Points on a hilly landscape, in no order, each with its height.
A ball rolls from a point to the lowest of its 2 nearest points, and stops where none of them is lower. Distance is the straight distance between rows; heights are no part of it.
bab h=190: 11  17  -21  6  -12  -26  -17  10  -29  42  -4  0  -23  2  -12  -72  -25  -38  42  -22  21  4  31  -48  20  -63  31  -13  5  67  66  41  -31  46  -49  -21  29  10  -30  -15  -26  1  14  16  55  -35  -37  -17
laduz h=568: -20  8  23  45  -24  8  -49  -28  9  51  47  -36  -19  -44  26  -56  13  -26  -44  -51  29  -5  12  33  1  13  34  -10  25  18  -26  -2  -27  9  -20  22  -24  -31  -38  -70  25  1  -30  -32  78  29  13  18
pasuv h=124: -9  -29  -35  -66  21  21  33  0  51  -27  -30  13  41  17  -20  20  -1  65  43  7  32  -29  5  -36  14  -1  12  5  -12  27  4  25  47  -24  12  -28  40  -27  28  2  -41  23  8  -8  5  -52  18  -8
Buk h=331: -19  2  -3  12  -1  -10  -31  -6  39  20  27  -30  -5  -6  26  -65  -43  24  10  -35  70  -51  29  -11  22  -11  47  -1  3  11  19  2  -12  -23  40  -4  -2  -36  -39  -44  -26  10  22  -23  80  -8  14  -2
fetot h=508: -9  -1  13  19  -13  -9  -41  10  0  -5  5  -18  -30  -16  36  -19  18  36  -11  28  6  -32  -1  33  10  24  -2  30  13  -3  -27  -24  17  -22  33  -1  -68  -12  0  -33  18  12  -11  -12  -1  39  -4  -5
tirof h=203: -10  -39  -16  8  -24  26  25  41  5  -55  13  -11  5  -13  16  6  3  74  2  24  -7  -22  -6  23  1  12  8  11  16  9  -43  36  26  -54  21  2  -11  27  30  6  52  16  -5  -51  -20  18  22  -14
dafo h=267: 29  -12  -41  0  -28  -43  -11  45  -56  38  -2  18  -34  0  -17  -51  -5  -51  44  3  -27  -10  22  -11  17  -61  18  -16  19  77  57  37  -8  18  -37  -18  34  50  -21  -9  25  1  32  32  15  -27  -64  -26
Nagug h=408: 8  33  -12  -3  24  -54  -26  -4  -33  5  17  9  1  19  18  -26  -72  -59  27  -4  4  -1  21  -27  5  -22  -15  0  -10  -31  52  -9  -38  29  48  12  19  14  -47  23  -37  -17  61  50  9  2  -30  -33
zeku h=137: 1  -37  -27  -5  4  14  19  13  6  -9  34  -20  9  -27  2  -7  -7  25  -11  8  -19  -25  -5  39  0  -4  -16  -2  8  15  -17  33  14  -46  15  21  29  25  4  12  37  -3  5  -18  -14  13  -11  -5
Zufe h=542: -18  1  7  29  -21  0  -27  -22  11  29  36  -8  -16  -40  14  -24  51  -18  -25  -31  5  11  -19  41  -1  19  42  -1  20  30  -49  19  11  3  -34  4  -38  -9  -6  -52  32  18  -49  -4  36  34  2  14
zem h=326: 42  -9  -8  17  -29  -27  -30  52  -74  53  -33  32  -50  14  2  -36  20  -44  26  35  -43  -5  8  3  1  -26  -3  -7  25  46  51  -5  -10  28  -45  -19  -2  41  -4  -6  31  -3  17  28  -33  -11  -63  -27
mipi h=600: -28  -19  -27  -33  10  4  -33  -30  65  -22  -4  -19  8  -18  12  13  25  67  18  29  44  -72  9  15  37  10  -5  36  -14  1  -31  -31  55  -37  51  -17  -29  -57  16  -47  -32  21  -15  3  38  24  -4  15
mab h=624: -37  32  -1  -10  38  -25  14  -1  -46  -13  -43  -11  1  0  -22  47  16  -26  18  20  -57  24  12  -25  -4  -26  -92  72  -16  3  6  0  22  52  -11  1  -16  10  41  37  -49  17  -39  10  -47  17  -18  -11
Zosuf h=270: 38  18  28  10  -27  16  10  39  -9  34  -22  31  -19  50  -6  -18  -17  -13  12  -12  32  50  22  -67  -30  -15  63  -59  1  24  58  2  -56  43  -42  -43  17  -8  -2  -20  -9  -1  21  -13  -1  -35  14  -5
Tok h=336: -36  1  -23  24  5  -45  15  -34  -48  1  11  0  -3  -13  -13  3  -11  -81  25  -53  -32  23  -16  19  8  -26  8  42  18  41  -36  65  -22  35  -50  10  -6  57  -26  19  23  9  -27  33  27  18  -24  -6
das h=453: -2  -8  42  35  -31  29  -3  11  29  -41  21  -2  -9  5  34  36  35  30  -53  9  22  33  -15  14  -31  54  32  -11  20  -38  -62  -18  0  -34  10  -4  -73  -13  30  -34  57  10  -28  -41  -30  45  51  22
sak h=491: -6  6  36  28  -1  32  35  19  3  17  -14  -5  -4  27  -1  13  14  4  -19  -28  12  60  11  -51  -34  2  37  -19  3  12  -10  20  -31  19  -45  -18  -19  -8  12  -29  -3  10  -44  -71  -8  -11  52  11
delab h=404: 12  -15  12  -8  7  39  41  -11  25  -42  0  13  20  -4  -24  95  57  19  -54  16  -38  43  -39  12  -24  40  -31  -5  -6  -39  -49  -6  32  -11  -18  19  -10  -9  69  37  18  -11  -38  -7  -68  30  34  27
Navid h=346: 34  35  35  19  -16  -31  -51  70  -58  0  -44  40  -38  8  36  -19  7  4  20  64  -9  -20  5  -7  10  4  -47  16  7  -26  55  -68  -20  39  20  -23  -41  5  10  10  -8  10  43  14  -55  -4  -24  -44
Mavi h=378: -27  1  -7  23  9  -15  19  -34  5  -62  40  -17  28  -4  0  38  -34  -39  -16  -15  -8  29  -20  27  -27  9  5  -1  15  -46  -45  21  -11  -18  38  28  0  28  -12  50  44  -21  9  12  -5  35  24  8
beki h=105: -2  7  7  -12  -3  7  29  26  12  -32  -11  24  17  36  16  4  -37  24  38  15  24  15  5  -45  -16  4  29  -9  -1  -9  23  12  -19  -2  26  -30  6  -3  -6  17  -6  11  30  -17  -12  -29  37  -18
ramak h=551: -2  41  30  -4  33  4  -10  17  4  -1  -23  -17  -9  25  0  -10  -44  4  10  4  40  -1  38  -58  7  -10  -21  10  -48  -24  62  -33  -24  26  17  -1  3  -38  -6  -8  -84  6  20  -22  15  -14  16  -19
mel h=511: 4  -12  21  19  -32  34  12  18  16  15  -13  25  -4  24  10  -3  35  31  19  -19  30  40  3  -40  -19  6  88  -27  25  42  -22  29  -4  -5  -56  -47  -28  -12  18  -52  35  32  -41  -45  5  -24  53  7
Beso h=354: 25  -38  -11  -35  28  46  -5  -31  66  34  11  -6  22  -51  -27  18  59  37  -38  12  6  -39  -15  47  9  18  -19  -26  -30  -15  -16  -29  57  -40  -26  22  49  -16  41  -7  -16  -14  -9  26  -20  -13  -27  26
Fesiv h=422: 12  -28  -46  -10  -30  -2  -15  -11  11  7  -12  41  20  15  -6  -39  8  17  56  -2  24  -23  -23  10  23  21  74  -23  27  43  -17  17  38  -9  6  -42  -1  -4  -17  -23  42  30  16  40  31  -28  -18  -3
sivag h=428: -53  -8  -30  10  13  -39  1  -37  -4  -36  56  -36  26  -37  7  12  -36  -37  -23  -19  -25  -8  -2  57  4  -12  -49  39  13  -18  -35  37  5  -28  47  45  15  30  -22  31  21  -6  9  15  27  52  -21  4
velu h=347: 37  -42  -16  26  -30  6  -5  29  -57  21  16  15  -29  -16  -8  23  13  -57  -43  34  -54  8  -37  86  -7  12  -21  -12  12  1  -31  -15  -9  -23  -29  44  7  77  -21  27  96  -37  22  50  -56  27  -52  1
gopo h=257: 39  1  -2  -4  -10  16  17  3  -17  -25  -5  48  17  29  1  53  -28  -30  -23  17  -24  37  -42  8  -33  18  15  -48  1  -68  10  -13  -36  -5  34  5  24  42  -17  89  49  -44  65  56  -55  -23  11  -3
mima h=178: -8  1  -9  -33  -12  13  19  24  13  -79  -13  28  28  34  18  36  -33  66  39  35  24  -20  -3  -31  4  20  24  7  17  -28  -5  -4  3  -29  74  -35  -6  -2  2  33  20  13  47  -6  -16  -23  50  -13
Kaza h=522: 2  30  19  -13  11  -5  -30  6  26  -20  -21  -2  -10  27  16  16  -24  39  19  30  34  -31  12  -32  6  9  -11  28  -31  -41  25  -62  1  1  65  -14  -20  -52  0  -20  -53  4  33  5  11  4  17  -9
Zir h=377: 18  -16  16  -28  24  47  18  -27  52  10  -9  7  18  -18  -31  59  67  39  -50  8  -10  4  -23  10  -18  37  -34  -29  -34  -35  -20  -45  53  -12  -20  8  16  -37  67  2  -30  -10  -31  7  -42  -2  -1  32
Viz h=445: -18  5  16  -12  18  27  47  -64  65  -7  48  -44  49  2  -32  21  -24  -4  -46  -66  20  39  17  -4  -16  27  19  -57  -15  -36  -15  8  -17  -11  -18  27  39  -29  -11  4  -23  -24  -22  -45  32  -9  63  64
fal h=599: 8  0  -18  -34  24  -9  25  12  -49  2  -63  48  0  12  -35  48  35  -16  38  33  -51  13  0  -12  8  -6  -71  34  -3  13  20  -3  44  48  -24  -14  13  19  46  48  -21  14  -15  23  -59  -27  -35  -19
vaku h=479: -27  19  17  -8  3  -9  -21  13  15  -20  -35  -22  -12  24  34  -5  6  42  40  28  36  -25  34  -47  17  -6  2  75  -15  31  5  -13  16  4  24  -27  -54  -42  5  -34  -38  23  -41  -46  38  11  35  -11
duva h=291: 14  15  42  26  3  -6  -26  73  -37  26  -18  -9  -45  -9  29  -26  -1  21  -6  51  -14  -35  22  -9  7  -26  -56  19  0  8  48  -35  -17  13  10  0  -23  -4  13  -11  -20  1  9  -33  -52  -3  -21  -43
las h=517: -38  36  14  -6  5  -10  15  3  2  -44  -38  -14  9  59  24  39  -30  21  37  8  16  26  27  -77  -8  -5  -5  72  -17  -4  -2  0  -28  19  39  -38  -50  -31  10  4  -39  13  -27  -36  26  9  75  -6
gizun h=580: -26  33  21  -5  40  4  14  -8  27  -23  18  -61  2  28  7  -13  -77  13  -16  -23  30  3  42  -50  1  -27  -30  16  -28  -32  29  -3  -39  -1  42  21  2  -20  -30  -2  -52  -9  -2  -68  34  4  41  6
daser h=146: -11  24  -4  -11  9  -14  23  -33  22  0  6  -8  25  32  -14  -36  -50  -27  31  -53  38  29  9  -54  -2  -21  51  -25  -6  10  25  36  -20  22  -8  -13  32  -11  -38  8  -31  -2  2  2  55  -31  20  10
Sevis h=232: 22  -4  23  31  -9  8  -64  51  -16  47  -2  -19  -63  -31  14  -62  14  39  -16  41  22  -78  16  19  22  -18  -21  -1  6  14  32  -50  10  -17  8  6  -24  -6  2  -43  -19  1  18  -13  -10  2  -46  -30
bor h=167: 30  -5  13  13  -18  -11  -36  10  -11  -19  13  16  -2  11  39  -13  -26  32  -17  38  7  -41  -25  40  -1  36  -1  -21  12  -52  -10  -49  -6  -36  71  2  -25  -1  -19  11  41  -17  55  34  -29  13  -13  -13
ner h=292: -20  -9  -5  1  32  8  61  40  -29  -12  -20  -22  6  -10  -23  6  -17  4  23  -3  -35  22  25  -43  -9  -49  -42  41  -6  40  14  81  -10  3  -35  2  40  40  30  33  -18  12  -30  -63  -29  -17  11  -20
budo h=473: -7  -8  -46  2  -22  -32  -44  -24  -25  36  7  12  -9  -3  5  -58  8  -27  46  -24  8  -37  -3  30  35  -6  38  20  22  66  -11  29  25  14  -4  -11  -10  13  -37  -25  30  17  4  55  69  -6  -48  -10
bod h=192: 49  5  -4  4  -13  6  23  54  -47  -15  -6  41  -1  15  -8  27  -26  -33  -10  24  -32  37  -14  -6  -24  -12  -3  -35  4  -20  46  4  -56  9  -2  8  51  57  -1  80  45  -38  54  26  -63  -38  -7  -18
mori h=179: -36  -15  -38  -52  19  15  61  -24  42  -60  -33  0  49  18  -32  54  2  49  39  -9  -7  17  5  -45  1  -5  -10  18  -11  10  -18  39  34  -11  6  -24  31  -29  35  33  -44  21  -33  -18  -8  -32  51  6
rap h=333: 16  42  18  19  3  -37  -9  27  -51  9  -27  35  -9  41  9  -14  -32  -61  27  4  -5  42  13  -28  -16  -4  4  -2  -9  -16  59  -19  -49  60  2  -20  -8  14  -16  22  -25  6  34  44  -22  -7  -18  -38
duna h=591: -29  -5  41  35  -5  23  -21  -1  29  14  40  -52  -9  -12  38  -39  -11  12  -48  -47  37  5  31  9  -4  2  41  -6  9  11  -12  5  -37  -11  0  22  -34  -31  -34  -62  17  5  -23  -86  55  22  45  18
kud h=423: -20  -3  -10  -25  15  9  57  -64  52  -26  34  -10  61  -3  -39  31  -13  -12  -17  -48  -3  32  -18  2  -18  9  15  -43  -10  -26  -30  25  6  -20  4  11  47  -13  -2  32  -10  -22  -8  13  9  -4  41  38
Sab h=468: -27  13  33  10  18  37  44  -40  39  0  -9  -21  22  27  -19  26  -4  -2  -31  -48  19  65  11  -39  -19  26  22  -33  -15  -31  -14  -3  -6  22  -27  0  -19  -44  7  -19  -36  -1  -60  -60  25  -2  67  46
rosi h=34: 5  -1  -14  11  5  -11  12  16  -38  5  2  -5  -8  0  9  -14  -17  -21  7  9  -27  -3  -2  15  0  -23  -26  7  7  16  12  32  -18  -9  2  13  15  38  -12  15  16  -4  17  -2  -29  4  -27  -32
Sel h=437: -39  3  -25  -12  16  0  -36  -12  23  8  -19  -12  -18  -27  1  -39  32  33  53  -4  49  -44  23  -18  28  -10  7  61  -5  57  -2  16  60  2  -16  -14  -29  -42  6  -44  -43  28  -48  -16  72  -2  6  -11
kibo h=384: 62  -39  -39  -8  -63  15  -11  27  -12  35  -1  43  -14  22  -9  -31  25  23  28  3  1  -19  -7  16  17  5  80  -56  27  57  -6  19  15  -16  -29  -38  16  19  -10  -29  77  4  19  34  22  -57  -26  10
Fepu h=235: 27  -8  4  13  -33  13  -4  40  -16  -63  -4  29  -3  26  37  7  -33  60  12  42  4  -21  -31  10  2  40  24  -10  30  -49  -16  -17  -16  -40  60  -13  -38  21  -6  34  69  0  54  -10  -34  -3  30  -15
Gudam h=418: -26  -8  -43  17  -6  -55  -29  -27  -52  0  9  12  -5  -9  2  -27  -7  -63  27  -26  -21  -9  -15  44  30  3  5  46  26  32  -34  30  11  13  6  12  -31  42  -40  1  37  7  0  58  37  31  -51  -16
Dute h=480: 20  -5  34  19  -25  22  -32  13  25  1  3  7  -20  5  31  -15  22  51  -22  20  33  -19  -16  15  -16  43  46  -27  18  -23  -32  -41  0  -26  12  -17  -62  -22  6  -51  37  3  -6  -21  -16  19  12  2
ziru h=578: 13  1  0  -40  5  4  7  21  -13  -15  -64  52  6  27  1  39  45  42  34  45  -13  -6  -18  -15  12  19  -44  24  -6  -8  3  -34  46  31  0  -37  0  -16  43  28  -17  20  -2  6  -50  -29  -3  -8
Gof h=207: 29  -22  19  36  -21  -13  -14  46  -78  1  -34  29  -41  1  12  11  31  -6  2  49  -47  7  -24  48  1  15  -36  23  22  6  -28  -12  3  14  -31  -1  -49  45  22  9  73  2  -2  -1  -73  21  -33  -25
novar h=683: -22  6  -24  -30  16  1  4  -82  37  41  20  -16  25  -58  -46  -13  44  -41  -11  -53  -8  -4  -2  31  16  -4  -8  -3  -16  23  -20  24  46  17  -55  22  46  -15  -6  -13  -49  -7  -41  35  47  -4  -14  37
tipod h=237: -34  -22  -25  -24  21  10  76  -21  21  -45  10  -13  36  -3  -32  16  -13  5  20  -28  -10  26  5  -24  -8  -25  -7  22  5  35  -27  84  11  -19  -25  8  45  14  13  27  -7  16  -35  -44  8  -5  26  7
lus h=172: 20  1  6  -21  -19  30  41  81  -6  -9  -26  41  14  43  9  14  -20  43  29  22  22  17  10  -63  -13  -5  22  -36  0  3  52  8  -32  21  -6  -44  34  4  30  30  -13  17  42  -46  -40  -73  38  -22
zipat h=427: 1  -7  19  -3  -8  30  17  -18  31  -62  2  21  23  13  5  73  32  37  -38  21  -5  28  -47  10  -31  52  13  -22  13  -57  -51  -24  17  -23  25  -14  -35  -16  39  28  42  -11  -7  -12  -52  17  50  24
dem h=545: 17  -1  14  -21  -4  23  -20  9  40  6  -31  12  -7  10  16  -2  6  58  28  23  67  -44  -1  -18  17  19  33  -12  -5  -13  17  -42  16  -15  26  -35  -13  -55  12  -29  -36  14  24  2  4  -28  14  -8
nom h=170: 31  10  35  33  -5  4  -53  37  3  45  11  -25  -47  -9  17  -59  -16  7  -22  13  48  -57  20  5  4  -13  23  -31  -9  -1  55  -55  -29  -6  8  16  -1  -34  -23  -56  -32  -15  53  -19  21  2  -28  -15
fogab h=278: 41  -1  15  14  -18  -22  -38  28  -66  37  -58  57  -44  9  10  -5  56  -31  11  44  -40  8  -22  26  6  11  -30  10  14  10  16  -45  17  42  -36  -20  -35  30  21  -5  39  5  5  40  -67  7  -51  -19
zap h=605: -22  24  14  -5  37  2  20  -27  6  -14  19  -47  19  -4  -2  9  -41  -19  -25  -14  -15  21  13  -8  -26  -12  -48  -4  -19  -41  8  3  -26  3  27  41  20  -3  -11  30  -44  -31  -4  -18  -6  12  12  14
gal h=543: -36  6  -4  4  10  -28  -24  -15  2  -47  15  -32  -7  -12  26  13  -6  17  -3  23  -6  -29  4  16  8  1  -49  63  -6  -27  -25  -21  13  -13  70  4  -57  -17  -4  -11  -4  3  -14  -1  6  71  -1  1
Diza h=158: 30  5  -2  -10  8  11  5  -2  -1  46  -27  29  -6  4  -27  7  33  -23  4  0  -15  13  -11  -7  -8  -8  5  -32  -12  22  28  -4  11  24  -46  -4  33  9  10  -1  -21  -1  -7  36  -22  -31  -29  -3
pes h=223: 40  5  -4  -20  -6  5  27  33  -14  14  -26  48  15  42  -25  12  -7  -13  18  9  -1  37  13  -59  -10  -11  26  -60  -12  20  58  4  -26  45  -39  -42  55  6  20  29  -21  0  31  20  -19  -61  -5  -18
Nuto h=283: 37  -27  2  17  -26  33  -37  43  2  80  13  -16  -47  -43  -3  -50  32  30  -30  23  4  -54  15  26  17  -23  12  -31  3  30  33  -12  7  -27  -46  15  19  5  7  -53  5  -2  5  -17  -4  -12  -44  -3
piza h=256: 13  26  35  3  24  36  42  26  -21  24  -48  10  5  23  -26  38  8  0  -21  4  -25  54  8  -55  -22  7  -29  -33  -20  -24  37  -24  -22  37  -41  0  36  -6  44  27  -58  0  -15  -28  -46  -39  17  5
Neged h=353: 36  0  6  6  8  40  -5  -20  43  74  19  -23  -11  -28  -32  -23  18  -6  -26  -29  47  -19  13  7  -2  -12  30  -61  -31  -6  25  -22  -13  -12  -43  33  48  -36  -9  -50  -51  -13  10  -1  40  -37  -4  41
rus h=561: 26  4  8  -49  -10  26  -7  11  34  -22  -49  52  8  22  8  47  40  73  40  41  37  -24  -23  -23  11  32  7  6  -13  -19  -3  -54  30  1  17  -60  -18  -44  45  -1  -24  20  7  2  -27  -35  26  -1
buz h=602: -23  15  51  41  22  18  11  8  26  -18  18  -61  3  19  24  -10  -51  17  -54  -34  30  32  37  -33  -21  -20  -3  10  -11  -25  14  -5  -56  -6  11  28  -20  -13  -29  -25  -16  -7  -18  -104  27  17  68  13
gel h=321: 41  -27  -11  -15  -8  42  0  1  42  68  28  -9  -11  -48  -17  -26  33  27  -44  0  10  -33  1  27  -1  -12  24  -53  -12  17  10  -10  13  -36  -44  23  58  -2  12  -36  4  -14  4  5  4  -35  -26  31
rokez h=213: 36  12  31  -8  14  38  11  3  -5  55  -54  26  -9  2  -34  36  53  -3  -18  5  -11  31  -12  -26  -24  24  -4  -45  -28  -14  19  -50  15  41  -67  -17  18  -24  47  3  -43  -1  -33  14  -45  -38  -9  13
nak h=320: 9  11  14  37  8  -4  9  4  -37  -56  10  15  -1  16  8  62  -28  -46  -19  28  -38  26  -28  26  -33  14  -3  5  20  -66  -23  -1  -40  -7  25  28  -15  47  -21  81  59  -33  40  24  -55  33  7  -8
pog h=80: 21  3  8  4  -8  -12  -48  25  11  7  25  -11  -14  4  30  -46  -45  34  -7  29  40  -54  8  9  5  13  15  -31  2  -39  26  -41  -27  -34  67  -6  0  -14  -34  -20  -3  -8  70  15  5  1  -22  -22
silod h=470: -32  -19  -33  8  -8  -14  11  -17  -3  -10  64  -32  14  -62  -11  2  8  -50  -45  -32  -37  1  -7  86  19  -7  -30  21  13  16  -53  58  21  -33  -18  61  35  57  -14  14  51  -7  3  16  22  44  -25  4
bag h=399: 33  -64  -38  4  -32  5  2  18  -46  -30  11  14  -1  -8  -23  13  14  -11  -16  36  -44  -18  -48  83  28  28  -30  11  18  3  -50  5  38  -40  -1  41  -4  68  0  38  93  -11  25  40  -45  17  -40  2
kopag h=564: -38  28  4  0  18  -35  -14  -91  22  28  25  -15  21  -21  -8  -4  -3  -71  -25  -58  -10  8  -20  33  -6  12  -9  -3  -14  -25  -20  -14  -2  26  10  22  0  -23  -42  1  -30  -38  -21  59  53  32  -9  27
tudos h=625: -30  19  3  -12  43  12  25  -20  7  -38  15  -48  12  -20  -11  50  -9  2  -32  14  -47  7  21  0  -19  -14  -93  41  -27  -34  -9  0  7  -13  24  44  10  -2  24  28  -39  -8  -23  -30  -35  39  5  13
Vaf h=502: -21  4  -6  -17  27  -22  -14  -68  12  -10  1  1  14  -21  -18  47  50  -27  -11  0  -34  12  -24  42  4  16  -46  25  -10  -23  -28  -31  49  17  11  17  -31  -18  17  7  -22  -6  -38  52  -15  44  -18  17
kan h=302: -7  13  20  -2  19  7  35  59  -35  13  -36  -3  -10  10  -13  10  -19  4  8  23  -27  27  24  -56  -9  -43  -46  5  -7  22  52  26  -22  30  -26  -2  39  14  27  25  -45  6  0  -47  -43  -35  -2  -30
muzi h=435: 28  -63  -26  -24  -9  18  15  22  -18  -36  -14  22  10  -25  -22  38  46  24  -11  48  -55  -25  -34  60  23  23  -51  19  4  6  -40  -9  64  -29  -5  24  0  37  42  33  60  8  -1  2  -66  9  -31  -4
tas h=392: -49  0  -22  1  0  -9  -37  -43  17  13  17  -20  0  -29  16  -57  -5  13  24  -44  41  -25  19  -4  26  -11  44  37  9  51  -15  38  16  3  -6  -6  -23  -33  -17  -52  -14  21  -33  -27  107  1  13  1
pivip h=593: -13  6  -18  0  -14  -36  -15  -20  16  -33  10  18  17  35  31  -26  -54  -2  40  -21  32  -5  -10  -6  -1  24  57  1  16  -21  -15  4  -9  -11  65  -27  -24  -12  -49  7  25  6  31  35  46  3  9  -14
fus h=510: -21  -10  -11  34  -33  6  5  8  -8  26  65  -37  -10  -61  9  -41  28  -17  -46  -33  -23  -13  7  57  17  -2  12  15  19  35  -44  52  -9  -19  -45  37  2  29  -4  -36  54  15  -17  -20  42  40  -16  8
Redaz h=265: -13  6  -3  6  -7  -17  -22  10  -9  24  27  -28  -21  -9  15  -87  -54  -5  20  -41  37  -26  35  -37  19  -50  34  1  14  59  49  44  -37  0  -8  0  16  4  -42  -25  -17  6  17  -31  73  -14  -11  -16
mib h=575: -28  1  -18  -23  28  -24  -27  -31  38  -16  25  -36  14  -23  19  -1  -35  26  6  13  18  -56  4  23  20  0  -29  23  -12  -31  -13  -32  32  -33  80  9  5  -29  -21  -7  -24  0  18  18  37  35  -19  8
Num h=50: -8  -9  -27  -43  19  16  20  -38  63  -5  3  4  47  12  -26  -6  -17  19  44  -41  53  -16  12  -34  14  -14  54  -31  -6  13  5  30  24  -18  8  -21  42  -34  -5  -13  -47  19  13  10  54  -42  16  13
tovop h=554: -41  4  -6  3  -2  -27  2  -16  2  -63  -8  7  11  39  27  16  -20  8  59  -6  18  16  1  -34  -2  8  31  54  11  -11  -35  16  -4  -9  54  -37  -58  -13  -14  7  14  14  -13  -3  33  24  49  -18
nit h=266: 33  32  19  28  -7  -22  8  56  -57  7  -4  12  -10  34  11  -12  -41  -57  -11  16  -27  52  7  -35  -30  -27  -5  -39  4  -23  65  0  -87  33  -14  0  34  42  -19  35  -2  -26  44  15  -40  -11  -15  -29
tovu h=592: -20  41  6  -5  18  -27  7  -79  15  38  41  -36  23  -19  -8  -31  -38  -78  -23  -59  3  16  5  13  5  -14  -15  -35  -13  -36  13  -6  -45  19  3  39  47  1  -58  12  -42  -46  8  32  51  3  -6  37
komu h=159: 15  6  7  27  -17  -12  -18  17  -19  48  29  -15  -21  -8  19  -45  -22  -29  -29  -16  -3  -3  5  21  -18  -16  23  -30  17  12  20  1  -51  -5  -7  17  15  16  -42  -18  20  -22  17  15  14  7  -29  0
Vota h=246: -28  31  10  16  5  -38  6  -37  -21  9  -4  -5  5  9  7  -23  -24  -52  19  -49  -4  45  -4  -19  -9  -16  23  15  11  6  -3  29  -36  37  -20  3  -22  5  -24  7  -7  -1  -19  11  33  13  7  -1
selab h=340: 51  -35  -18  16  -54  2  -5  16  -22  43  11  30  -28  5  -7  -11  53  -19  -8  3  -33  13  -24  45  -3  7  59  -36  20  50  -17  7  1  -11  -54  -11  -6  36  -8  -23  86  -2  -12  46  -6  -22  -35  20
pizu h=530: -4  19  4  -27  22  -38  -24  -78  27  4  -6  19  23  -1  -17  38  14  -41  9  -17  -7  -1  -22  26  1  30  -19  -11  -21  -44  -7  -44  41  14  47  4  -17  -28  -15  20  -36  -24  -4  86  4  25  -19  24
Zera h=643: -56  14  -7  -10  44  -13  25  -27  11  -18  19  -54  12  -36  -19  12  0  3  -22  -18  -26  3  24  -16  12  -31  -82  68  -26  8  -20  29  15  -3  -5  23  3  -10  27  2  -52  9  -55  -52  10  35  7  17
Mes h=284: 49  -37  13  44  -51  4  -4  32  -49  20  -3  36  -42  1  0  9  48  -28  -25  19  -46  23  -36  59  -15  23  20  -17  19  15  -39  -15  -8  -12  -48  5  -28  48  1  1  99  -11  -5  34  -54  16  -25  5
Bov h=665: -50  13  -22  -32  35  -24  16  -82  14  8  21  -36  34  -56  -34  -10  13  -46  -14  -55  -25  11  7  5  24  -28  -63  39  -17  12  -17  39  19  29  -38  35  32  -2  3  11  -60  1  -59  1  47  20  -8  32
Pon h=469: -6  -29  -24  -37  19  -7  8  -26  11  -35  -17  11  11  -18  -31  61  66  11  -13  36  -54  -11  -23  36  9  15  -75  50  -12  -3  -38  -19  82  -6  -2  14  -13  3  50  7  2  15  -45  30  -52  37  -23  10

For each start below, name the point where the ball stops.
novar => Mes
das => pog
tovop => bab
tovu => Mes
duna => bod

Call two points neighbours if one is among the 2 nearest of the other. Go from one point of each pair to the other, from neighbour to neighbour, staying as low as possible. Name the highest point that can't be avoided.
beki, Mes => Navid
Num, Diza => kan
pog, Diza => Fepu
Mes, bab => zem
rosi, pog => nom
Diza, beki => pes
